Each row is a point on a tangle of strands that fork and nearly touch. The rows are in no order.
Points whose rows are less than 92 apart are linked; no others are. Some points are linked to none.
q_898: [29,-21,-4,33,18,11,20,-1,17,34,-7,22,-30,-45,-53,-20,-12,-32,-2,-18,18,24,24,18,10,-11,1,30,10,8,-21,39,10,-8,29,59,-22,14,-11,53,-1,34,-28,-25,4,31,-4,4]
q_545: [-19,29,-10,5,-16,11,2,-28,0,14,25,-4,-14,-22,-10,-1,5,-7,-18,19,5,-7,35,34,-9,-3,3,10,-27,5,30,6,-2,-6,10,14,-1,-19,14,19,5,13,-26,-20,-32,35,-10,-7]
q_574: [12,-39,5,-28,-3,-42,-13,34,38,-9,-12,7,-31,35,-21,-5,2,-42,-36,18,-3,-10,-10,6,-31,17,17,-26,-18,-13,7,19,38,7,18,0,-39,17,-36,-25,8,-5,65,18,32,-33,-17,-26]
q_671: [28,-16,1,-7,9,-1,-15,18,15,-5,4,23,-2,29,-25,20,-62,-23,-16,-6,2,6,19,20,-7,5,5,-10,-8,-30,13,9,51,11,9,-12,23,-30,0,-14,-8,33,30,14,25,-15,-21,24]
q_67: [3,-21,-12,-8,-11,-20,-18,25,25,-11,-1,7,-11,22,5,8,-11,-21,-11,3,-12,0,-10,3,-21,4,11,-15,-4,-15,7,-8,23,9,6,-6,-9,36,-20,-40,0,9,43,30,13,-23,-6,-3]
q_827: [-10,23,24,-34,-6,18,27,-46,-58,-16,40,-26,-20,-3,8,-33,-7,45,-45,18,-16,-4,33,-12,10,24,-2,20,-8,28,20,31,-16,17,1,-22,36,-78,29,43,-6,-9,-33,-5,-3,17,17,-6]
q_914: [46,-29,18,12,57,-11,6,-3,23,-6,-59,6,34,23,-24,33,-5,6,68,-12,24,9,-51,-56,-28,2,-9,13,49,-9,-68,-5,26,-15,-17,-21,-19,30,-1,-10,-31,-2,-14,-6,67,-23,28,61]
q_433: [-24,9,-21,16,-27,-12,-9,35,29,27,-28,-16,-3,-28,16,-3,41,-30,22,14,10,-13,-15,38,-6,-16,-14,-19,-24,-16,30,1,-32,-5,1,26,-26,35,-5,-6,43,-9,21,-13,-34,21,-19,-40]
q_924: [-9,17,-15,37,8,9,-1,-20,33,13,-13,16,31,-4,-24,34,13,5,32,-9,36,12,-16,5,10,-17,8,21,-1,19,-52,-24,5,-39,-23,34,-12,53,-14,-10,-19,-6,-28,-46,-8,15,-3,40]
q_499: [15,0,-19,21,12,0,15,29,9,18,-26,-22,-2,-59,10,-49,27,-12,37,-26,-7,19,-17,-19,2,-26,-8,3,9,-2,-11,19,-46,-11,18,28,-30,42,-1,28,14,-6,-7,16,-8,32,24,-45]
q_403: [-9,34,-23,26,-5,32,1,-24,-4,20,27,17,32,24,18,40,-31,36,15,-19,24,10,5,-3,24,-18,-14,11,4,18,4,-20,-18,-16,-13,-21,59,-36,45,-39,-1,0,-21,-4,-18,30,8,66]
q_584: [-3,21,-21,28,-2,7,2,24,9,26,-29,-16,33,-39,21,-23,28,13,46,-23,-3,17,-23,-11,10,-43,-18,3,4,-12,-6,-12,-55,-24,-6,8,-7,59,18,0,29,-12,2,18,-34,25,14,-25]
q_689: [-4,2,-23,12,0,-1,-20,-18,21,-5,11,23,29,71,-3,66,-6,0,26,-5,13,-1,-9,4,0,-4,4,-12,2,-10,-26,-35,23,-17,-21,-2,20,22,10,-68,-16,4,-2,3,-1,-7,1,64]
q_730: [-35,10,-2,-18,-28,-12,-8,-24,-26,-34,23,-30,-5,-2,29,-3,35,29,-13,16,-24,-8,12,-4,-5,13,-3,-6,-6,20,25,-18,-10,4,-11,-21,3,-5,4,-24,-6,-16,-3,12,-23,-16,6,-13]
q_45: [27,6,-24,20,16,15,22,32,19,40,-23,-2,-4,-53,-23,-31,-8,-23,34,-35,4,19,-5,9,12,-46,-26,-7,7,-9,-10,43,-16,-9,38,54,-10,33,18,39,25,18,-18,2,-4,56,9,-15]
q_855: [12,-13,32,-49,-7,-8,-4,-43,-42,-22,25,18,-22,53,-29,14,-37,12,-26,14,1,3,26,-9,28,51,18,19,-1,21,-17,-18,17,14,-10,-47,39,-41,-10,22,-12,2,3,-10,19,-56,-7,21]
q_664: [27,-36,9,-3,8,-21,-12,23,47,0,-18,2,-19,13,-20,3,-13,-26,3,-22,14,21,-14,-16,-16,8,21,0,2,-2,-32,3,21,-20,10,17,-38,55,-53,-14,-15,0,34,6,37,-24,0,7]
q_457: [22,-2,-25,10,2,4,18,38,14,43,-31,-9,-15,-51,-11,-42,13,-36,30,-23,-3,15,-10,12,4,-35,-26,-18,3,-19,2,46,-27,-4,34,56,-23,22,19,44,29,13,-10,7,-8,62,4,-39]
q_659: [6,-24,38,-20,44,2,-4,-39,-31,-25,-4,27,-1,15,-23,9,-12,35,-2,-17,6,4,-3,-39,29,40,21,40,41,23,-51,-28,-11,19,-24,-27,21,-8,-27,36,-7,-16,-18,-20,35,-52,11,29]
q_707: [-7,31,17,-17,-11,21,20,-45,-41,10,40,-11,-26,-3,-2,-15,-17,34,-35,17,-3,-7,40,9,8,12,-3,27,-15,23,28,22,-11,8,10,-14,36,-79,43,30,-5,-1,-41,-9,-12,35,11,11]
q_108: [-8,22,-17,15,-19,12,17,1,10,34,-8,-3,-9,-44,5,-22,45,-20,8,13,-6,-4,19,44,6,-24,-10,-13,-18,-6,2,24,-34,-2,29,35,-13,2,20,33,29,0,-33,-16,-42,66,-10,-40]
q_493: [30,-4,-17,32,21,27,30,14,15,31,-9,16,-9,-45,-44,-23,-24,-23,18,-30,11,21,4,13,15,-30,-14,12,17,2,-17,44,-1,3,35,54,-10,11,15,40,16,27,-25,-11,0,55,8,-1]
q_399: [7,-10,2,0,-9,-3,-4,18,28,5,-16,4,-22,-7,-20,-6,-14,-45,-24,8,4,-2,14,44,-13,1,8,-3,-17,-8,26,17,31,-1,16,27,-22,4,-20,8,-2,19,21,-7,8,9,-22,-18]
q_4: [-10,-1,-5,4,-21,-17,-1,51,6,17,-28,-24,-8,-21,50,-27,70,-1,5,15,-18,-33,-27,4,-4,-6,-14,-35,-8,-16,37,14,-40,1,1,25,-52,9,-11,1,21,-23,7,9,-20,-1,4,-66]
q_166: [-27,19,-30,16,-30,-15,7,49,30,47,-43,-5,5,-20,-2,4,28,-37,35,12,20,-4,-12,53,-7,-33,-14,-11,-24,-30,20,4,-33,-14,5,40,-18,50,-3,-6,46,-6,26,-23,-32,35,-23,-25]
q_753: [-35,-19,-9,-1,-21,-34,-6,62,28,20,-32,-21,-17,7,19,1,41,-43,0,16,1,-29,-33,35,-27,5,-10,-35,-18,-19,51,22,4,4,6,25,-51,24,-20,-22,33,-15,44,3,-4,4,-14,-32]
q_623: [-21,-7,32,-48,-7,-14,-7,-45,-37,-37,22,-10,-27,14,-15,-7,9,26,-34,18,-13,-2,24,-8,12,45,28,33,3,38,-22,-19,2,6,-17,-23,7,-10,-22,31,-16,-10,-6,-17,4,-46,-6,-11]
q_871: [-20,-7,15,-39,-30,-32,6,7,-39,-61,4,-26,2,25,45,-15,32,23,-42,40,-34,-26,2,-23,-14,25,-4,-42,-15,20,30,13,18,24,-20,-26,-11,-25,-12,-19,-2,-12,8,19,4,-47,-2,-40]
q_105: [-3,7,-8,26,19,14,-7,-27,27,7,-2,16,23,13,-11,46,4,16,31,-13,27,3,-14,-9,11,-8,12,30,9,13,-45,-34,5,-27,-26,17,4,33,-6,-15,-26,-10,-29,-36,-8,5,2,52]
q_267: [-20,39,-11,11,-9,29,18,-39,-14,12,38,-9,-1,-33,11,-6,19,35,1,-1,-13,2,13,-2,18,-21,-7,22,-7,10,2,-4,-46,0,10,-10,28,-32,41,18,16,-12,-48,-1,-47,59,13,-1]
q_762: [44,-42,20,-4,45,-12,-15,-8,24,-12,-17,27,-5,57,-38,26,-17,1,30,-3,33,6,-21,-33,-1,24,18,8,26,-16,-69,-19,38,-1,-14,-23,2,18,-13,-1,-38,-5,-3,-19,58,-50,16,41]
q_615: [42,-24,25,16,62,6,18,4,3,-10,-42,5,37,4,-6,17,-25,11,60,-35,16,11,-42,-63,-8,4,-7,21,57,-9,-56,1,12,1,-17,-19,-11,15,-9,13,-24,0,-6,-7,59,-21,37,53]
q_304: [-9,12,-2,13,15,32,11,-41,-20,11,27,19,4,-4,7,18,-21,48,-5,-20,12,5,16,-17,29,9,6,41,23,24,-16,-20,-24,6,-8,-12,39,-37,24,11,-8,-7,-32,-12,-4,16,19,52]
q_902: [12,-2,-27,12,-1,4,-12,41,24,9,-8,12,29,9,-6,34,-48,-24,5,-25,5,-1,-2,27,-7,-24,-15,-26,-1,-31,32,10,28,0,4,5,22,7,13,-37,15,25,32,15,7,9,-18,28]
q_157: [-18,27,14,-10,-22,7,16,-20,-18,6,19,-22,-16,-29,18,-31,59,11,-29,31,-19,-23,18,18,-13,-2,-10,-17,-18,14,21,22,-19,8,21,23,-18,-41,13,48,3,-5,-48,-20,-30,33,-3,-49]
q_235: [22,-5,-5,9,17,6,-1,14,2,-14,0,2,3,-13,3,-10,-36,-8,2,-27,-13,2,3,-16,4,1,2,5,13,-9,-1,2,6,14,6,0,7,3,-1,-5,-8,12,16,23,12,-1,3,-1]
q_422: [18,4,-5,28,27,8,6,19,11,0,-18,-3,33,-16,17,3,-7,9,40,-35,6,17,-34,-36,0,-27,-7,18,31,-1,-28,-8,-9,-19,-4,2,-15,47,-7,-12,-11,-2,0,16,7,-1,24,19]
q_952: [4,3,11,-21,2,9,16,-2,-41,-35,10,-17,9,-12,30,-53,-9,10,-28,2,-33,-11,6,-28,10,18,-7,-9,5,4,18,29,3,36,-9,-19,14,-52,16,11,-11,2,4,25,7,-18,15,-38]
q_533: [-21,37,-31,23,-24,12,-2,16,22,37,-8,9,36,-22,-16,21,9,-14,28,5,24,4,-5,33,9,-55,-16,-5,-22,-12,-7,-15,-27,-24,4,26,11,43,13,-4,34,-1,-6,-31,-41,40,-16,0]
q_774: [-19,10,13,-19,7,8,12,-46,-45,-25,30,-14,-15,-10,10,-10,2,45,-24,-7,-14,9,18,-13,20,25,9,34,14,32,-4,-13,-26,17,-13,-22,35,-40,6,27,-11,-21,-16,-1,-6,-3,13,1]
q_391: [49,-42,5,-6,9,-25,-8,37,51,6,-21,14,-26,22,-35,6,-32,-39,-3,-15,17,18,-13,-6,-15,4,13,-4,-5,-16,-22,18,40,-16,12,13,-38,37,-50,-11,-18,9,49,1,50,-21,-9,7]
q_781: [-2,-11,12,-49,-27,-25,-3,-16,-50,-47,24,-15,-9,42,14,-13,-10,10,-43,39,-20,-14,17,-10,-16,31,-5,-39,-18,8,23,14,31,27,-16,-42,26,-54,17,-17,1,2,16,10,5,-46,-12,-10]
q_798: [-4,4,20,-17,-6,9,4,13,-16,1,5,3,-6,12,-5,-10,-27,-26,-53,30,-11,-22,19,29,-20,5,-5,-26,-18,-16,58,30,45,12,7,-3,6,-67,18,13,-11,25,7,-1,13,3,-20,-19]
q_678: [46,-36,16,-6,17,-15,-8,20,25,-7,-12,27,-28,22,-39,-1,-43,-37,-10,-2,5,15,3,3,-5,12,20,4,-4,-21,-18,16,39,3,19,7,-16,9,-37,11,-22,18,37,0,37,-31,-14,-1]
q_309: [-12,12,-37,18,-16,4,-20,4,4,4,6,15,43,52,15,63,2,3,31,-7,5,1,-18,-16,-15,-15,-8,-14,5,-14,-23,-47,2,-21,-24,-10,15,38,18,-77,-2,-4,2,25,-11,-19,12,47]
q_695: [34,-27,2,23,25,7,4,-1,17,17,-7,20,-22,-25,-41,-9,-30,-27,0,-19,10,12,15,9,15,4,16,25,9,8,-16,18,23,1,15,37,-20,6,-23,40,-21,22,-5,-18,18,12,-6,8]
q_728: [2,2,32,-27,-18,11,19,5,-52,-20,14,-15,-5,17,29,-34,-6,5,-67,38,-21,-32,10,-9,-9,12,-17,-40,-14,2,52,45,34,28,-9,-15,6,-81,16,28,-10,13,-3,-3,7,-6,-7,-32]
q_819: [14,-38,-2,-27,5,-34,-3,37,28,-22,-9,1,-20,26,-4,-8,-9,-33,-11,-2,-5,2,-17,-16,-25,10,27,-28,-3,-11,-3,13,14,8,11,-7,-29,28,-36,-33,-1,-3,57,33,31,-43,-6,-21]
q_317: [8,9,-3,24,9,22,7,-19,6,16,17,17,2,-18,-14,17,-15,7,5,-15,12,6,17,10,24,-7,12,29,1,10,-9,-12,4,-8,2,7,10,0,5,7,-12,16,-23,-23,-8,24,0,30]
q_319: [-13,42,-29,29,-5,43,1,-15,-3,16,14,9,38,2,15,32,-13,37,32,-15,8,8,-8,-8,19,-36,-17,10,9,13,-12,-29,-32,-11,-14,-18,41,-6,41,-32,3,-4,-21,-4,-35,26,7,40]
q_342: [-17,6,-5,4,-23,-11,-1,25,4,-2,-15,-21,2,-33,47,-31,61,14,6,10,-27,-19,-18,-1,-1,0,-8,-23,-12,0,28,-3,-38,0,-5,11,-39,15,-8,0,13,-28,3,17,-30,-2,10,-60]
q_970: [-6,-12,9,-39,-26,-22,-5,-25,-27,-35,33,0,-6,55,7,20,-24,7,-31,26,-13,-6,25,1,-13,27,4,-33,-12,-2,17,-10,32,18,-8,-47,37,-32,13,-40,10,9,27,26,13,-44,-5,18]
q_176: [44,-32,16,8,45,-4,-4,-4,31,-6,-39,17,7,42,-28,33,-18,0,47,-4,28,15,-37,-36,-11,2,5,8,21,-14,-67,-18,39,-10,-18,-13,-13,32,-13,-14,-36,-5,-9,-16,61,-34,12,52]
q_626: [5,0,13,-20,30,10,9,-25,-45,-29,12,7,6,-7,8,-17,-26,38,-8,-29,-14,6,9,-44,21,27,7,20,45,10,-21,-6,-16,26,-19,-42,40,-35,1,6,-5,-9,1,18,18,-24,17,21]
q_866: [-14,25,-14,14,-15,8,3,-12,13,13,9,-2,-7,-29,-5,-8,22,-12,-6,14,3,1,19,41,-5,-14,-5,6,-21,9,17,1,-19,-4,15,21,-7,1,7,18,18,3,-21,-22,-39,44,-14,-22]
q_211: [-13,-23,47,-21,35,-15,-4,-39,-14,-18,-1,18,-10,9,-25,14,18,36,-7,-9,5,13,1,-31,22,39,26,48,37,32,-60,-35,-14,0,-17,-11,0,22,-48,31,-18,-22,-11,-20,27,-55,9,14]
q_706: [20,-11,7,-12,0,5,-12,14,0,-4,6,14,-11,7,-13,-4,-48,-35,-40,14,-12,-5,26,30,-15,15,2,-12,-12,-20,32,22,46,13,8,-6,11,-43,1,-1,-8,30,20,4,15,-10,-21,-7]
q_933: [-24,-14,36,-35,20,-30,-13,-44,-27,-30,11,-2,-24,11,-21,-2,17,29,-19,5,-14,11,11,-19,21,41,31,37,17,34,-33,-31,-11,4,-16,-20,4,13,-37,30,-21,-21,-5,-9,11,-51,-1,-6]
q_666: [-10,28,-10,15,2,31,7,-38,-20,12,33,17,15,11,17,24,-28,44,4,-20,17,10,16,-12,26,-4,-5,27,17,22,4,-20,-25,-2,-12,-27,56,-51,41,-18,-8,-4,-22,6,0,22,14,59]
q_610: [5,5,7,-7,16,12,11,-12,-42,-35,16,-3,9,-19,26,-35,-23,22,-10,-21,-30,5,7,-34,18,16,0,18,26,8,1,7,-7,31,-8,-26,29,-35,14,5,-9,3,11,26,4,-13,18,-3]
q_213: [13,-27,8,4,12,-18,-3,14,27,0,-16,1,-18,-10,-10,-12,-3,-18,1,-17,7,20,-15,-14,-5,9,26,19,7,15,-29,4,-4,-19,2,19,-39,39,-46,1,-20,-3,21,10,25,-16,-1,-3]
q_455: [-14,9,-11,11,1,3,4,-1,-3,-16,8,-15,-6,-31,23,-28,33,14,-1,-6,-16,4,-2,-5,6,-3,6,13,7,13,0,-2,-26,1,2,-3,-4,14,1,4,-3,-10,-12,14,-21,13,11,-32]
q_79: [42,-16,11,28,50,4,11,12,11,-5,-29,-3,32,-11,-1,7,-17,13,44,-38,12,21,-39,-53,-2,-15,-5,24,48,-2,-45,-3,5,-10,-10,-5,-20,33,-15,5,-23,-1,2,10,40,-14,30,36]
q_618: [10,-18,-6,23,22,-4,18,24,22,18,-24,-21,-6,-53,4,-35,18,-11,29,-32,6,27,-20,-22,-2,-6,2,13,19,7,-16,17,-30,-26,14,31,-37,48,-29,15,-4,-16,2,21,7,12,16,-28]
q_2: [-17,0,-1,0,-12,-5,-3,18,0,-19,1,-23,-3,-26,38,-22,32,9,-8,11,-23,-18,-10,1,-2,1,1,-16,-9,-1,27,12,-20,12,1,2,-15,-8,3,0,1,-12,1,17,-17,3,5,-50]
q_194: [-15,-35,24,-22,-13,-38,-17,20,34,0,-16,8,-39,24,-17,-11,12,-45,-42,24,-3,-9,4,26,-29,23,26,-4,-16,2,20,18,28,-1,17,26,-53,13,-42,-6,-2,-11,42,-8,23,-20,-28,-33]
q_756: [-13,-19,-15,2,-10,-19,-1,63,39,28,-36,-13,-14,-7,-4,4,10,-54,-1,5,7,-17,-21,45,-25,-6,-12,-33,-17,-26,49,29,17,1,14,33,-37,21,-13,-8,34,5,47,-2,5,12,-29,-21]
q_891: [55,-34,21,-16,51,-1,-12,-1,4,-18,-13,35,-1,52,-35,12,-44,-4,21,-6,22,8,-12,-36,19,29,5,0,26,-21,-53,-11,33,17,-9,-34,21,-11,-15,6,-21,7,15,-17,56,-60,9,32]
q_372: [-10,-2,31,-57,-7,-14,-6,-46,-52,-33,22,-6,-24,31,-21,2,-12,22,-35,14,-9,0,27,-12,17,45,16,19,-1,32,-10,-13,8,11,-13,-39,26,-32,-8,17,-7,-7,-1,-7,7,-56,-10,1]
q_297: [-10,18,-10,9,2,10,10,-15,-9,-1,6,-16,-3,-54,20,-32,40,22,5,-6,-28,3,7,-3,13,-8,-2,9,5,6,-1,-1,-39,5,13,8,-4,0,14,25,12,-17,-35,1,-36,38,13,-36]
q_501: [-30,15,42,-15,-32,3,10,1,-33,4,17,-16,-14,17,19,-13,24,2,-63,61,1,-42,7,25,-35,2,-22,-36,-38,-4,65,27,37,-6,-4,2,-25,-69,13,31,4,13,-18,-26,-6,15,-12,-23]
q_417: [6,-10,20,-43,-29,-19,-23,-40,-22,-11,41,19,-20,87,-37,37,-40,-3,-35,28,12,1,36,13,1,38,7,-6,-23,-2,5,-25,43,-2,-6,-46,43,-56,3,-22,-9,13,15,6,17,-46,-3,30]
q_830: [-34,-3,-12,8,-25,-20,-3,50,22,22,-37,-23,-6,-11,30,-6,63,-21,10,20,-4,-26,-27,33,-19,2,-12,-31,-22,-20,45,7,-28,6,4,28,-44,24,-15,-11,32,-16,29,0,-21,4,-14,-42]
q_415: [9,-8,-16,4,6,7,-11,24,-6,-16,3,-7,14,-9,24,-12,-25,2,11,-18,-18,2,-8,-18,2,-8,-5,-12,14,-9,14,-1,1,15,5,-23,14,5,4,-22,-6,3,26,38,9,-13,7,-3]
q_324: [-10,24,5,5,-4,16,5,-40,-4,8,34,2,-18,-8,-19,8,-11,8,-22,8,8,1,30,22,12,5,11,34,-11,21,15,-11,2,-4,15,-4,10,-18,4,18,-11,10,-24,-23,-18,24,-4,13]
q_59: [-5,-19,0,-2,-4,-10,-7,44,26,12,-26,-9,-15,-4,-14,-1,-11,-52,-23,6,0,-12,-2,48,-23,-7,-7,-16,-18,-21,45,31,25,6,13,24,-27,-5,-8,-2,15,24,38,-3,11,16,-32,-15]
q_602: [9,-27,5,15,22,-11,10,14,25,14,-13,-8,-14,-42,-12,-24,11,-13,12,-27,7,31,-15,-16,-3,4,17,27,11,24,-27,12,-24,-25,4,29,-44,55,-43,13,-15,-13,3,3,16,-8,13,-20]
q_52: [4,2,-19,11,-3,-6,7,43,12,37,-32,-16,-9,-44,10,-31,44,-34,16,-3,-1,-5,-12,24,0,-19,-16,-20,-9,-19,18,33,-34,0,21,49,-35,19,3,31,20,-5,1,-2,-17,48,-5,-49]
q_515: [16,6,-10,23,21,20,-8,-8,18,6,0,14,22,3,-4,30,-25,6,19,-21,17,11,-4,-3,15,-9,9,12,8,6,-21,-18,8,-14,-9,5,11,11,1,-11,-21,10,-15,-20,3,7,-2,47]
q_358: [20,-12,-9,8,31,-3,-21,-24,29,-6,-23,24,25,66,-26,60,-9,-1,46,5,31,2,-23,-9,-10,7,13,-3,12,-7,-58,-41,41,-15,-29,-4,4,30,14,-46,-38,-5,-15,-23,34,-16,4,69]
q_991: [-16,36,11,-11,-14,14,19,-46,-23,10,36,-24,-19,-27,15,-26,53,29,-26,28,-16,-12,27,10,-4,-1,-4,-1,-18,19,15,23,-20,0,22,4,0,-55,31,48,-2,-11,-58,-20,-37,53,9,-34]
q_99: [-14,-10,-17,2,-20,-18,-22,27,15,-7,-1,3,0,27,7,21,-9,-21,-3,4,-7,-14,-11,17,-22,-3,-1,-28,-10,-21,35,-4,22,11,5,-5,-4,14,-2,-47,15,13,36,27,0,-12,-16,5]
q_918: [5,-9,11,-16,16,5,-7,-24,-12,-18,20,17,-8,19,-4,15,-24,16,-8,-12,-1,1,10,-16,18,21,20,23,14,12,-20,-20,12,8,-10,-21,26,-11,-12,-2,-14,8,2,0,14,-31,3,34]
q_180: [-17,37,-13,11,-13,21,13,-25,-9,16,17,-10,2,-47,19,-18,33,18,13,3,-20,-5,9,8,22,-25,-17,6,-9,-1,4,3,-51,10,14,1,13,-12,39,22,22,-12,-40,-1,-51,55,5,-32]
q_860: [-11,9,7,0,15,23,11,-43,-29,-8,28,-2,-5,-24,10,-12,-6,53,-13,-20,-5,6,15,-18,25,15,9,45,26,25,-15,-14,-32,9,-3,-15,29,-26,11,25,-5,-16,-33,-6,-7,19,23,21]
q_995: [-22,28,17,-23,-2,13,11,-57,-50,-24,42,-27,-16,-21,20,-24,23,53,-32,19,-23,-2,27,-9,18,24,1,29,1,37,12,13,-22,9,-7,-21,19,-52,20,36,-12,-21,-39,-8,-12,9,13,-11]
q_509: [-4,8,-27,21,-12,-1,-13,29,24,20,-19,-8,37,6,15,20,8,-5,39,-21,8,10,-34,-15,-6,-35,-3,-3,-3,-16,-8,-28,-8,-23,-9,1,-9,71,-2,-46,11,-8,19,24,-11,-5,8,12]
q_446: [-12,1,-24,8,-16,1,-17,19,-8,-15,11,-3,26,5,31,11,-10,10,20,-16,-15,1,-10,-21,-2,-13,0,-13,9,-12,10,-28,-5,1,-8,-25,13,31,14,-56,12,3,17,44,-9,-16,7,12]
q_957: [-22,32,-31,22,-31,2,2,41,27,45,-34,3,28,-35,-20,15,19,-26,35,9,23,7,-6,44,7,-52,-20,-15,-31,-27,-4,-4,-31,-18,6,42,7,49,7,2,53,3,4,-38,-29,45,-24,-14]
q_847: [33,-14,7,14,27,5,1,12,8,-2,-8,14,-5,-16,-11,-12,-37,-17,7,-26,3,13,5,-10,4,-1,8,16,16,3,-15,15,16,5,11,10,-1,13,-14,10,-15,21,9,4,23,-3,0,8]
q_160: [6,8,-20,28,3,6,-4,23,21,10,-25,-6,34,-12,10,16,1,-3,44,-31,16,13,-32,-20,-9,-29,-1,5,11,-6,-28,-14,-10,-28,-8,5,-17,66,-14,-27,-8,-6,9,14,-2,-2,8,17]
q_398: [60,-34,19,0,36,-6,-4,15,12,-7,-14,30,-19,22,-39,2,-49,-19,14,-12,16,13,-4,-26,10,15,11,11,11,-22,-34,7,36,11,3,-12,4,-1,-34,19,-31,20,24,-11,52,-43,1,22]
q_287: [-36,4,-17,14,-23,-7,-10,13,18,3,-12,-19,-3,-33,19,-13,53,3,21,1,2,7,-14,11,-8,-11,5,3,-9,9,-1,-19,-41,-27,-3,17,-32,61,-23,-13,18,-23,1,7,-34,5,0,-31]
q_338: [6,1,-21,14,12,1,-17,-23,27,5,-10,30,28,72,-16,67,-16,5,40,-4,32,-2,-17,-3,-3,-1,5,-5,4,-10,-39,-40,40,-20,-33,-5,21,16,19,-57,-30,-3,-11,-14,11,-7,1,76]
q_945: [-20,-3,16,-21,-31,-17,-10,-8,-12,-19,27,3,-11,35,-6,13,-22,-11,-44,41,-8,-19,16,30,-35,20,0,-21,-28,-10,49,1,47,11,-3,-20,7,-38,4,-25,8,19,20,8,-1,-14,-14,2]
q_926: [-23,7,-7,10,-5,-2,-6,-5,12,-5,1,-14,-1,-36,19,-14,38,6,14,-2,-3,11,-7,5,1,2,8,7,4,17,-10,-24,-36,-14,2,9,-18,40,-19,3,7,-19,-8,5,-26,3,4,-27]
q_897: [-12,-1,39,-27,-17,8,11,6,-33,-12,9,-14,-11,18,15,-22,-7,-11,-59,46,-12,-32,15,16,-22,8,-8,-39,-28,-5,58,37,47,12,-9,-7,-6,-72,16,26,-5,18,-2,-13,6,-10,-21,-29]
q_291: [-36,22,11,3,-27,-1,4,-3,1,12,8,-22,-13,-18,25,-10,57,-6,-29,39,-6,-33,5,41,-20,-1,-12,-23,-29,7,38,8,-11,0,13,25,-32,-31,4,24,14,-9,-31,-26,-32,29,-20,-41]
q_745: [-9,19,0,-1,-4,25,11,-46,-20,10,41,-3,-11,-15,-7,-8,-17,27,-22,8,5,2,32,17,13,6,-2,30,-7,15,22,2,-12,11,15,-6,37,-51,32,22,0,9,-37,-11,-17,38,10,12]
q_504: [32,-7,-15,15,15,6,-12,23,23,-2,-3,23,11,19,-19,23,-57,-22,2,-19,8,8,8,11,-3,-14,-4,-14,1,-24,13,5,41,3,10,1,16,-8,-1,-17,-14,26,26,2,18,3,-20,39]
q_251: [17,-12,33,-44,-12,-16,-13,-41,-20,-6,27,32,-24,78,-47,32,-45,-3,-27,17,21,6,28,-1,24,48,17,11,-9,0,-22,-22,33,12,-6,-55,45,-47,-3,9,-13,8,8,-10,25,-58,-4,23]
q_985: [-6,-9,7,-28,-33,-25,-18,-38,-26,-22,48,12,-12,84,-12,39,-30,1,-28,30,3,-2,35,8,-10,22,5,-21,-23,-6,3,-26,35,4,-5,-39,38,-35,17,-50,-2,6,20,17,15,-38,0,39]
q_439: [-13,34,-33,30,-12,21,-7,12,14,21,-9,2,40,-23,5,19,2,8,43,-6,11,4,-18,1,12,-47,-14,4,-5,-10,-13,-28,-26,-19,-9,6,17,40,22,-25,24,-3,-12,0,-40,25,-3,8]
q_577: [-11,-10,9,-53,-22,-28,5,-24,-55,-59,13,-24,-7,25,26,-20,10,23,-35,28,-35,-13,14,-23,-5,32,4,-30,-3,25,21,14,11,20,-23,-32,16,-36,1,-20,-13,-7,13,21,4,-53,-1,-27]
q_349: [-7,-25,6,-3,-10,-18,-19,5,28,2,-13,6,-29,3,-16,-8,2,-43,-25,13,0,0,15,26,-19,18,23,2,-21,4,6,6,25,-4,8,31,-37,18,-38,1,-11,2,27,-10,10,-10,-24,-24]
q_354: [-4,-12,32,-15,47,4,11,-43,-46,-26,8,21,7,1,-9,-4,-8,53,-5,-36,-3,7,-5,-53,20,39,10,39,56,14,-38,-27,-25,26,-19,-37,36,-26,-14,35,1,-18,-9,-1,32,-35,22,32]
q_102: [1,-6,-29,10,-16,-10,-18,37,18,1,2,11,28,25,9,28,-33,-19,9,-9,-1,-5,-7,14,-15,-16,-13,-39,-3,-33,34,-8,29,12,2,-14,24,10,14,-57,19,15,38,41,5,-8,-17,26]
q_467: [5,2,18,-24,-8,7,14,15,-47,-35,5,-20,7,0,42,-40,-3,13,-38,16,-30,-28,2,-24,3,16,-15,-36,-9,0,47,44,11,37,-15,-17,7,-66,15,9,-10,9,5,21,-1,-22,7,-43]
q_764: [-34,23,27,-8,-31,0,7,-6,-16,4,14,-19,-8,-2,18,-6,39,0,-41,53,-7,-40,8,33,-27,2,-20,-39,-34,-2,60,9,14,-4,5,12,-28,-53,3,30,9,5,-23,-27,-24,26,-14,-30]
q_588: [10,17,-16,31,13,17,16,13,2,21,-17,-11,21,-58,5,-29,15,2,39,-32,-5,24,-11,-23,14,-39,-18,19,17,-1,-22,5,-42,-11,8,15,-14,44,9,16,19,-9,-17,17,-21,33,19,-21]
q_28: [-24,24,-21,19,-26,0,-7,18,12,19,-12,-16,22,-37,31,-15,57,18,36,7,-8,5,-15,2,2,-38,-11,-1,-18,-12,1,-32,-60,-16,-6,10,-12,48,3,-12,30,-26,-5,13,-47,13,3,-37]
q_922: [-9,45,-31,32,-6,38,-1,1,-1,26,2,9,48,-24,11,18,2,27,37,-15,12,7,-10,-6,21,-58,-15,10,1,-2,-17,-25,-45,-16,-3,-8,28,17,36,-20,24,-12,-21,-4,-43,44,8,9]
q_355: [-8,17,-8,4,-15,2,8,22,15,35,-17,-10,-15,-38,14,-26,56,-37,1,22,-5,-19,1,43,-6,-13,-19,-30,-17,-16,13,29,-32,-3,30,40,-36,-9,13,38,32,-3,-29,-22,-35,51,-16,-51]
q_366: [-14,6,-29,23,-17,7,-14,9,-4,-3,12,7,41,29,28,37,-12,9,32,-18,-1,-1,-11,-10,-3,-28,-17,-21,6,-9,4,-37,-3,-5,-14,-22,29,24,26,-67,6,4,10,38,-17,-16,8,35]

A fork is a point with three links. Follow the links from the first point to the second and name the forks in between, in order.
q_102; q_501 => q_897
q_415; q_105 => q_324
q_287; q_166 => q_455 q_830
q_349; q_403 => q_830
q_678; q_180 => q_455

A fork is a point with three links, a tip a point with one. Leave the first point through the second and follow the links. Name the first fork or tip that comes.
q_391; q_678 => q_509
q_67; q_99 => q_897
q_922; q_439 => q_830
q_319; q_403 => q_324
q_417; q_985 => q_871
q_618; q_499 => q_455
q_52; q_457 => q_358

Name the points in between on the shortest way along the links from the first point to the second, in order.
q_891; q_180 => q_398 q_678 q_391 q_664 q_213 q_602 q_618 q_499 q_588 q_584 q_28 q_287 q_926 q_455 q_297
q_67; q_897 => q_99 q_102 q_902 q_504 q_671 q_706 q_798
q_446; q_52 => q_415 q_235 q_847 q_695 q_898 q_493 q_45 q_457
q_504; q_342 => q_902 q_102 q_99 q_67 q_819 q_574 q_194 q_349 q_399 q_59 q_756 q_753 q_830 q_4
q_924; q_403 => q_105 q_515 q_317 q_324 q_745 q_707 q_827 q_995 q_774 q_860 q_304 q_666
